Each row is a point on a tangle of strands that fork and nearly touch. The rows are in no order.
In the rows, zero is written as 128.
Two points are linked if the straight distance between their rows is under 111.
<1248>: [ 86  81 111 116 180 163  87 133  78 140 122 132 151 119 157 147 139 117
 162 138 122  91]
<92>: [113 116  95 146 179 133  97 117 146 141 103 171 138 125 129  79 124 128
 109 154 134 149]
<320>: [ 79 106 135 202 139 111  78 103 103 143 121 118 146 129 127 182 100 158
 163 163 105 134]
<476>: [159 150 101 183 167 144  84 130 102 118  95 154 121 176 160 172  78 152
 116  97  84 106]
<768>: [184 167  89 177 122  39  79  82 151 119 133 161 107 122 118  90 123 114
 118 190 184 136]
<732>: [117 164 180  93  70 131 174 173 163 123 152 121  90 126 124 164 118 121
 129 113 142 128]
<1087>: [ 78  81 114 163 157 132  84 102  77 139 116 133 161 109 153 180 104 129
 154 135 103 124]
<955>: [ 87 188 185  96  87 144 168 174 148 117 169 119 123 151 124 123 135 137
 143 126 116 135]
<870>: [110 158 167 129  70  79 136 161 143 130 131 146  79 142 118 184 105 126
 125 137 172 145]
<452>: [139 116 102 158 160  92 154 103 122 115 156 130 112  81 103  76 125 139
 129 223 141 133]
<1104>: [129 109  99 167 147 133 109 113  60 102 161 141 120  55 170 144 151 116
  99 159  84 174]
<663>: [150 128 117 173 148  50 122 101 156 119 148 160 123 109 128  65 116 148
 126 210 166 157]
<156>: [132 163  95 114 109  84 124  67 183 129  76 144 143 134 129 123 127 108
  81 106 165 154]
<1080>: [129 151 122 100 198  99 153 140 147 124 140 138  84 150 149 105 106 118
 119 168 144 132]
<845>: [115 145 138 114 104  64 130 140 123 116 108 124  91 147 146 170  94 116
 107 118 183 152]
<353>: [155  89 119  60 127 123 177 148 128 152 127 126  80 113 117  96 100  74
 114 133 179 103]
<71>: [155 113 108 119 131 139 177 120 116 107 114 128 121  87 104  77 150 144
  77 131 112 156]
<233>: [116 188 124 116 140 147  98 133 118 106 115 148 140 153 118 105 199 161
 114 112 124 128]
<401>: [147  92 126  61 144 155 123 131 154 158 111 139 143 144 142 118 149  98
 139  85 166  68]
<1313>: [102  58 126 144  90  92 113 156  86 141 112 117 125 140 137 149  95 145
 121 123 141 166]
<86>: [122  56 122  90 145 166 161 165  91 160 158 109 100 110 123 109 119 100
 163 150 125  93]
<962>: [ 81 120 114  88 130 101 136 135  88 115 136  90 132 128 119 105 166 126
 134 149 160 132]
<533>: [178  64 208 123 129 181 138 125 125 112 154  65 185  86 136 155 161  97
 161  82  82 117]
<76>: [131 183 170 151 119 121 183 115 149 120 147 116 108 126  57 133 144 143
 153 172 104  99]
<633>: [ 91  94 139 129 102 120 179 137 136 145 157  85 119 115 116 129  96 136
 153 151 122 135]
<954>: [117  93 128 104 131 184 167 115 122 126 111 129 182  75  94  96 160 136
 123 121 100 111]
<532>: [ 79 176 167  95 146 134 179 155 158 118 164 117 121 160 138 114 109 162
 141 137 111 139]
<240>: [166 134 146  99 112 135 250 150 102 121 127  94 123 111  81 113 103 108
 138 124 114 132]
<1027>: [ 77 132 122  58  80 125 154 142 111 134 151 107 140 132 108  99 141 113
 135 127 169 105]
<929>: [162 189  81 184 177 142 125  88 154 113 154 144 106 115 147 122 129 159
 116 147  92 131]
<995>: [ 77 112 114 105 148 100 102 135  53 107 124  85 147 137 156 153 147 133
 144 131 140 145]
<155>: [104  59 140  95  59 162 138 120 165 168 139 117 172 127 131 130 120 133
 154  89 146 100]
<1168>: [127 159  97  93 148  98 142  79 186 137 102 127 136 123 112  95 129  86
  97 142 170 125]
<370>: [ 65 171 122  58  87 121 139 129 160 135 154 146 131 137 114  78 106  84
 125 144 190 121]
<1241>: [168 172 130  79 139 119 115 148 125 115  98 153  97 167 164 149 142 107
  87  70 155 131]
<568>: [126 173  96 100 211 111 111 128 140 124 104 139 122 174 174  95 105 109
 101 121 138 152]
<457>: [ 67 139 133 103 157 168 167 137 144 142 158 124 146 138 121  91 118 138
 155 157 104 109]
<284>: [ 72 106 151 120  94 133 122 155 104 120 143 106 166 109 122 109 158 158
 124 128 104 181]
<200>: [146 154 130 123 160  59 141 146 160 124 141 158  65 132 150 106  81  98
 104 175 179 156]
<1155>: [124 158 140 154 146  44  93 146 138 108 122 184 137 184 135  82  46 131
 113 177 159 169]
<242>: [125 143 111 104  95  94 183 117 131 129 146 136 116 106  59  63 117  87
 121 185 177 101]
<461>: [101  55 140  98 141 183 119 168 105 160 149 123 140 120 145 131 132 117
 165 119 113 109]
<1170>: [141 124 153 107  90 156 215 143 103 127 127  82 179 112  66 109 129 112
 158 107 108 111]
<766>: [191 127  48 158 140  99 104 107 108 130 119 118  69 128 157 157 103 108
 105 109 150 126]
<701>: [126 168 179 134 148 178 145 170 158 127 132 137 122 140 111 127 170 148
 147 124  71 115]
<882>: [159 137 142 182 160 159 109 133 141 141 115 137  86 151 155 184 119 156
 148 115  84 112]
<197>: [ 68 150 115 132 163  81  79 113  64 100 125 113 155 174 149 149 107 153
 143 150 134 136]
<984>: [ 83 172 133  84 116 133 137 146 183 146 154 183 106 154 136  84  72  92
 118 151 173 128]
<280>: [184  76  73 131 154 130 118  95  99 139 118 112  87  98 157 152 123 120
 126 112 134 118]
<343>: [127  84  89 127 139 159 141  88 116 119 107 145 159  59 112  90 164 129
  89 132 111 139]
<862>: [160 126 128 104 110 138 180 104 186 142  83 153 126 103  97 103 125 121
  93 105 137 112]
<271>: [115 196 152 149 132  73  87 136 131  97 118 189 124 194 122 123  87 156
 108 143 145 153]
<419>: [155 187  95 149 111  54  64  96 118 110 115 152 104 154 109 127 132 102
 104 150 187 133]
<1129>: [ 60 137 142  96  77 180 160 138 137 141 170  92 167 144 127  94 112 133
 164 131 106 111]
<786>: [150  68 165 123  76 120 141 137 109 138 131  59 108  90 110 164 161 120
 146 110 122 133]
<1055>: [192  69 182 108 100 150 158 145 101 112 137  53 155  87 114 152 172 110
 142  89  99 122]
<283>: [113 130 100 113 166 133  84 121 110 136 107 136 123 148 130 132 154 114
 139 127 151  89]
<1336>: [ 74 133 124 126 112  91 137  95 157 141 117 113 148 143 127 146 123 154
 145 130 152 125]
<288>: [191  66 161  89 128 171 140 133 148 156 139 119 153 133 140 148 156 123
 155  84 145  51]
<1333>: [118  64 130 151 100 101 118 122  83 137 128  78 116  86 133 173 140 136
 139 130 121 168]
<354>: [116 190 154 131 129  98 133 139 181 119 117 184 106 164 124 111 122 152
  94 137 144 161]
<505>: [ 84  97 141 163  99 121 119 159 122 138 132 137 131 130 121 111 113 168
 119 148 117 189]
<1093>: [115 133 139 179 132 152  48 138  63 111 117 131 150 129 130 185 155 138
 151 108  80 128]
<1095>: [180 186  52 135 141 161  95 101 137 106 119 141 136 135 138 114 169 132
  91  73 121 130]
<1194>: [150 124  70 186 165 145 110 104  96 111 155 178 127  64 149  97 152 132
  91 175 104 161]
<961>: [114 168 129 163 139 153  76 133 100 112 118 153 145 135 124 137 192 162
 130 129  93 142]
<1094>: [138 105 123 152  85 130 112  81 172 158  76 146 133 120 112 163 150 151
 122  84 148 102]
<509>: [185 173 114 106 127 144 118 118 160 124  96 151 116 142 141 137 166 126
  98  61 141 104]
<44>: [115 136 168  95  24 189 184 144 130 138 169  77 180 148 132 106 110 104
 166 101 110 102]
<1349>: [111 138  95  82 143  91 169  88 144 129 131 107 136 111  87  67 122  79
 121 170 172 106]
<81>: [165 116 161 101 159 151 136 161 111 123 138  88 103 142 164 165 168 116
 161 107 109  93]
<781>: [117 183 126 102 146  48 107 122 128  98  98 143 112 168 156 151  75  97
  96 130 187 163]
<99>: [ 63 152 125 116 170  89 112 125 116 105 117 126 159 183 164 125  92 156
 126 131 143 156]
<745>: [106 117 154  94  83 136 141 160 127 129 127 107 142 129 136 123 164 148
 118  90 124 157]
<798>: [157  75 159 148 127 179 155 149 164 165 117 138 114 100 112 133 125 144
 134 122  81 118]
<98>: [108 142 108 124 157 158 122 124 158 142 108 168 147 120  87  58 153 127
 114 153 129 111]
<298>: [122 129 155 153 112 121 176 162 123 123 187 127  90 116  77  77 115 144
 141 206 107 155]
<75>: [ 64  93 127  99  72 122 130 111 152 163 121 112 167 144 141 148 108 135
 155  88 164 107]
<94>: [153 175 112 174 157 171 135  93 133  99 150 109 131  90 143 158 156 153
 128 120  57 140]
<871>: [153 168 157 151 150 182 159 124 152 111 122 114 138 113 123 141 171 157
 128 108  53 123]
<616>: [155  55 110 110 141 139 162 129 120 159 122 121  87 103 121 122 125 111
 130 132 141  97]
<765>: [167 103 107 150 129 179  86 101 105 130 120 141 149  96 156 176 161 141
 130  82  93 117]
<1199>: [164 134 151 122 104 126  70 150  89 120  97 130 133 182 145 193 142 130
 143  64 136  84]
<1037>: [114 116 125 152  72 110  89 109 125 133  86 129 134 139 101 164 170 150
 126  99 148 117]
<58>: [126  84 156 121  90 180 159 116 119 132 124  98 191  76  75 123 162 120
 153 115  88  99]
<1309>: [156 141 127 108 124 130 232 114 161 128  99 124 122 107  86 106 104 126
 113 129 126 106]
<754>: [115 144 100 146 131  68 132  76 134 118 126 105 118 125 133 129 133 146
 114 154 157 147]
<158>: [128 109 140 155 159 109 171 135 108 119 176 113  96  92 107 106 121 147
 143 210 111 147]
<799>: [105 145 159 133  84 129 111 136 134 136 114 113 125 143 107 177 178 132
 156 115 138  93]
<128>: [143 116 112 134 113 101 147 136 148 118 106 149 114 112 124  76 144 143
  63 132 141 194]
<429>: [152 187  62 180 167 119  84  74 143 101 142 158 138 125 135  98 142 153
 110 154 125 147]
<1210>: [135 134 140 157 147 127 157 119 158 141 123 110  89 128 133 168 122 151
 143 140 100 114]
<450>: [127 129 194 135  85 149 119 144 150 126 128  76 154 134 118 177 184 126
 175  88 110  97]
<268>: [148 169  60 170 171 132  50 111  96  84 103 151 155 177 140 131  52 129
 106 114  97 102]
<679>: [201  69 166 128 146 181 143 130 163 165 122 136 119 115 135 157 140 139
 148  95  96  76]
<255>: [144 150 181 165 138 152 184 124 161 140 140  85 115 111  81 138 111 138
 161 153  69 113]
<713>: [111  84 171  97  36 176 128 157 150 164 159 126 160 157 161 128 102 128
 149  72 129 123]
<526>: [179  76 168  98 145 154  91 169  78 132 151  94 133 141 161 169 181 114
 163  90 120 105]
<256>: [151 201  88 121 115  72  77  85 158 116  75 152 138 158 116 144 110  82
  86  99 177 149]
<435>: [178 183  32 179 157  85  48 117  96  76 142 132 151 163 123 108  38  98
  88 127 122 131]
<1123>: [122  88 153 147 146 191 103 122  95 134 134 151 159  77 157 168 165 113
 142 109  62 128]
<375>: [120 112  73 146 211 137  99 108 104 128 127 165 134  99 151  86 129 104
 116 176 125 142]
<138>: [112 162 162 135 100 112 171 148 171 136 176 171  82 133  90 100 101 142
 134 186 144 123]
<1067>: [ 88 124 128 107 164 191 128 142 162 145 109 159 164 136 135  93 141 140
 136 111 112 103]
<219>: [182  98 142 151 149 166 150 143 109 126 132 112  93  82 127 145 149 127
 124 138  69 133]
<737>: [ 98 188 153 109  94 131 136 157 202 130 132 209 108 145 121 104  88 122
  96 132 163 157]
<607>: [134  58 186 115 142 199 121 157 114 134 152 107 170  98 143 143 153 109
 169 105  83 111]
<46>: [119  76 188 107  89 157 121 168 131 139 146  87 169 137 158 148 127 143
 144  68 102 163]
<346>: [172 149  64 167 113 158  68 104 103 113 124 147 132 111 132 151 161 151
 106  81 111 134]
<300>: [ 99 105 129 197 117  71  97 115 125 146 109 152 127 154 111 151  68 162
 141 169 143 134]
<853>: [161  85 130 152 145 143 114 162  62 115 132 126  90 100 166 158 147 136
 112 135  87 180]
<564>: [171  95 134 132 153 144  70 147  57 124 124 114 127 159 169 200 136 128
 161  89 119  92]
<915>: [127 177 159 121  89 112 172 129 159 129 146 158  75 114  59 135 126 109
 140 170 158  81]
<974>: [129 143 150  92  87 134 161 137 181 139 115 156 111 128 120 135 122 117
 109  91 152 109]
<1212>: [145 133  79  96 177  91 101 126 112 122 102 123 130 149 155  80 119  89
  86 139 155 181]
<1256>: [142 146 188 160 123 163 123 121 149 111 117  68 155 112 139 175 172 141
 146  89  70 140]
<261>: [119 154  89 173 142  81  92  78 121 102 123 142 154 138 138 115 126 165
 116 151 141 168]
<431>: [109 139 115  97 184 125 120 143 114 113 101 128 141 176 183 127 107 139
 119  89 125 143]
<917>: [183 137 152 104 145 131 132 171 118 118 117 121  85 155 170 166 151 133
 118  79 122 126]
<1077>: [ 90 117 114 161 141  70 104 132 147 148 132 164 135 170 131  98  57 135
 129 177 170 152]
<398>: [177 160  35 181 149  85  76 114  80  95 134 120 108 154 141 136  65 107
 102 121 144 134]
<423>: [113 116 108  72 144 146 122 107 130 133 103 110 165 135 126 107 182 108
 134  99 156  87]
<61>: [111  67 103 107  86  94 164 134 147 161 137 125  87 109 125 100  79  96
 116 147 182 137]
<1249>: [ 89 102 114 128  61 112 175 132 134 161 176 114 105 124 116  89  80 123
 136 177 155 142]
<656>: [ 82 123 172 182 122 137  73 147 102 140 140 112 133 115 112 164 137 139
 160 148  86 152]

Follow the links from the first point to the second, and from the first to the third. Name the last point that the two ways share.
<61>; <526>; <853> => <461>
<798>; <917>; <476> => <461>
<1210>; <1123>; <633> => <616>
<1080>; <401>; <607> => <1248>
<320>; <1194>; <76> => <1248>

A fork is a point with three links, a tip a point with one. Leave the first point through the second and follow the links. Name the first fork or tip that comes.
<1123>; <765> => <1199>
<1168>; <156> => <616>
<915>; <138> => <242>
<283>; <423> => <457>
<271>; <354> => <568>
<81>; <917> => <607>

Name the points in between on the shortest way along the links from the first point to the second, in order.
<200>; <1087> => <1080> > <568> > <431> > <99> > <197> > <995> > <962> > <1027> > <370> > <984> > <737> > <354> > <271> > <1155> > <1077> > <300> > <320>
<882>; <346> => <476> > <268> > <435> > <398> > <766> > <280> > <616> > <86> > <461> > <607> > <1123> > <765>
<92>; <280> => <375> > <1194> > <1104> > <853> > <219> > <798> > <679> > <288> > <401> > <423> > <283> > <1248> > <461> > <86> > <616>
